Points on a hilly landscape, in no order, each with its height.
From any point a ball rolls to the lowest of the 3 points nearest to it. It stops when none of these is lower. Distance is the straight distance between rows; heights are no part of it.
K_111: [1,2,-14,8,-2,-11,6,-4,39,19,-22,-3,16,-12,-7,7,-1]  h=192
K_498: [0,-6,-13,0,3,8,6,5,11,7,22,-4,-24,-3,-6,-6,-2]  h=507
K_654: [-15,7,-12,-17,-2,0,-5,12,36,-12,-23,-21,31,-6,-24,7,12]  h=175
K_401: [3,-12,-21,-15,20,-7,-41,17,-13,-19,19,-10,-36,31,-18,-20,-6]  h=475
K_688: [-4,12,42,-25,0,18,20,-14,-15,-32,3,38,-2,15,4,10,-21]  h=421
K_105: [12,-7,-2,21,-16,-6,16,-10,10,39,4,-3,-5,-15,17,-3,1]  h=30
K_745: [0,-17,-24,-7,14,-1,-20,19,15,-16,16,-11,-17,22,-10,-16,-12]  h=543
K_221: [-3,-11,-9,-14,20,3,-29,4,-18,-24,31,7,-38,10,-12,-11,7]  h=303
K_210: [12,4,-13,18,-5,-15,8,-5,33,38,-28,-5,23,-21,3,6,5]  h=232
K_475: [-19,23,-15,-3,-6,-7,14,16,22,8,-30,-32,47,-22,-25,11,24]  h=376
K_61: [15,14,26,37,-23,-2,25,-4,-31,38,5,-8,20,-9,35,-4,6]  h=400
K_316: [-1,-7,-15,-8,16,1,-17,1,-9,-16,30,4,-35,9,-9,-15,1]  h=406
K_717: [-12,1,23,-20,14,30,2,-11,-32,-43,13,30,-24,7,0,10,-9]  h=109
K_619: [11,2,-7,35,-7,-26,-3,-14,15,46,-35,-1,36,-23,18,17,9]  h=582
K_120: [-6,24,39,3,-17,3,25,-7,-26,10,20,13,6,-9,21,3,10]  h=613
K_655: [0,-11,-16,-7,22,-1,-33,10,-21,-25,25,3,-39,15,-14,-17,1]  h=402
K_808: [-24,15,-13,-13,-9,2,3,17,22,-9,-20,-35,47,-20,-34,7,31]  h=231
K_680: [4,-11,-17,-24,12,-18,-53,25,-30,-19,8,-12,-38,39,-12,-25,-10]  h=516
K_266: [18,2,15,57,-22,4,14,-4,-35,39,3,-18,35,-5,41,-1,5]  h=560
K_318: [0,17,22,6,-15,5,31,-8,-22,18,18,3,-6,-11,16,-3,6]  h=608
K_812: [0,-8,35,-31,12,21,15,-13,-23,-53,6,34,-10,34,1,10,-33]  h=79
K_929: [-7,-21,-20,-20,-1,-8,-29,21,19,-26,-12,-21,3,26,-8,-9,-12]  h=792
K_496: [-5,-10,1,-20,25,8,-35,-4,-34,-33,24,13,-37,6,-10,-7,5]  h=46
K_55: [-2,14,-17,0,-2,-19,8,5,36,18,-35,-12,34,-16,-15,12,13]  h=319
K_195: [-3,-13,-23,-2,6,4,-8,14,23,-2,14,-9,-20,12,-6,-11,-10]  h=643
K_741: [14,-7,-3,32,-15,-12,8,-10,17,44,-20,-6,16,-21,17,7,5]  h=138
K_15: [17,-5,-3,35,-19,-5,15,-9,9,44,-13,-8,7,-17,25,5,2]  h=85
K_664: [1,17,45,-20,-3,3,23,-17,-12,-22,-2,41,11,14,13,7,-22]  h=379
K_545: [14,-9,-5,45,-17,-9,2,-14,3,48,-25,-13,24,-24,35,9,8]  h=140
K_848: [-10,1,13,-13,17,18,-5,-7,-26,-29,27,20,-25,-2,-7,2,2]  h=114
K_29: [-9,19,36,-16,-1,9,18,-13,-20,-19,9,33,-2,-2,5,6,-5]  h=127
K_754: [13,3,8,29,-20,4,21,-8,-12,40,9,-3,2,-15,22,-6,4]  h=115
K_286: [8,-9,-11,11,-6,-4,12,-5,28,33,-7,-6,-2,-11,3,-2,-2]  h=161
K_147: [6,-5,-18,4,3,-1,4,9,43,11,-9,-8,-1,-3,-6,2,-9]  h=195
K_881: [-3,4,12,-4,1,14,20,-6,-13,2,27,11,-24,-8,1,2,12]  h=462
K_200: [2,-10,2,-19,21,5,-46,1,-43,-40,14,16,-41,16,-11,-16,0]  h=226
K_38: [-5,0,-2,-4,11,10,-3,0,-11,-5,29,11,-30,-2,-5,-2,7]  h=552
K_604: [-1,-11,21,-23,13,24,-8,-12,-32,-52,5,31,-21,19,-4,8,-15]  h=94
K_767: [-2,16,-9,12,-10,-23,8,2,26,28,-37,-10,44,-22,-8,17,17]  h=541
K_612: [20,-2,8,49,-26,-3,17,-8,-16,41,-5,-15,20,-13,39,2,0]  h=598
K_336: [-6,1,-16,-7,-2,-6,1,6,43,-6,-23,-13,21,-1,-15,3,-1]  h=179
K_487: [-12,24,-13,7,-8,-17,17,16,15,23,-35,-27,53,-24,-21,12,24]  h=530
K_850: [2,-2,-11,11,-8,0,20,-6,12,26,10,-4,-15,-13,5,-2,-7]  h=107
K_218: [-17,-7,-13,-24,1,5,-19,9,32,-32,-23,-25,22,9,-16,0,3]  h=113
K_739: [-11,7,20,-13,4,16,13,-11,-20,-19,27,19,-21,-5,0,4,6]  h=153
K_243: [8,7,-12,22,-12,-25,2,-4,21,42,-37,-7,41,-22,2,13,10]  h=407
K_462: [4,-22,-21,-20,7,-12,-41,25,-3,-24,7,-22,-19,44,-7,-18,-13]  h=501
K_519: [-5,-14,-21,-8,4,-3,-16,13,37,-19,-9,-14,1,18,-13,-7,-10]  h=698
K_252: [1,5,34,-27,7,7,34,-10,-15,-32,3,39,4,29,6,6,-38]  h=522
K_578: [-6,-3,8,-18,19,16,-18,-9,-32,-35,25,20,-31,0,-7,-3,1]  h=237

Call two points neighbours if one is among the 3 nearest of the other. Go from one point of each pair to the other, from neighbour to neighbour, staying as low as possible. Name the highest point that can't be avoided.
K_218 / K_812 -> K_38
K_496 / K_29 -> K_578
K_812 / K_29 -> K_739

For each start below, name every point that the ball comes to, in order.
K_336 -> K_654 > K_218
K_848 -> K_717 > K_604 > K_812
K_475 -> K_808 > K_654 > K_218
K_655 -> K_221 > K_496

For each start below, name the point where the ball stops.
K_881 -> K_812
K_767 -> K_111
K_680 -> K_496
K_498 -> K_105
K_487 -> K_111
K_545 -> K_105
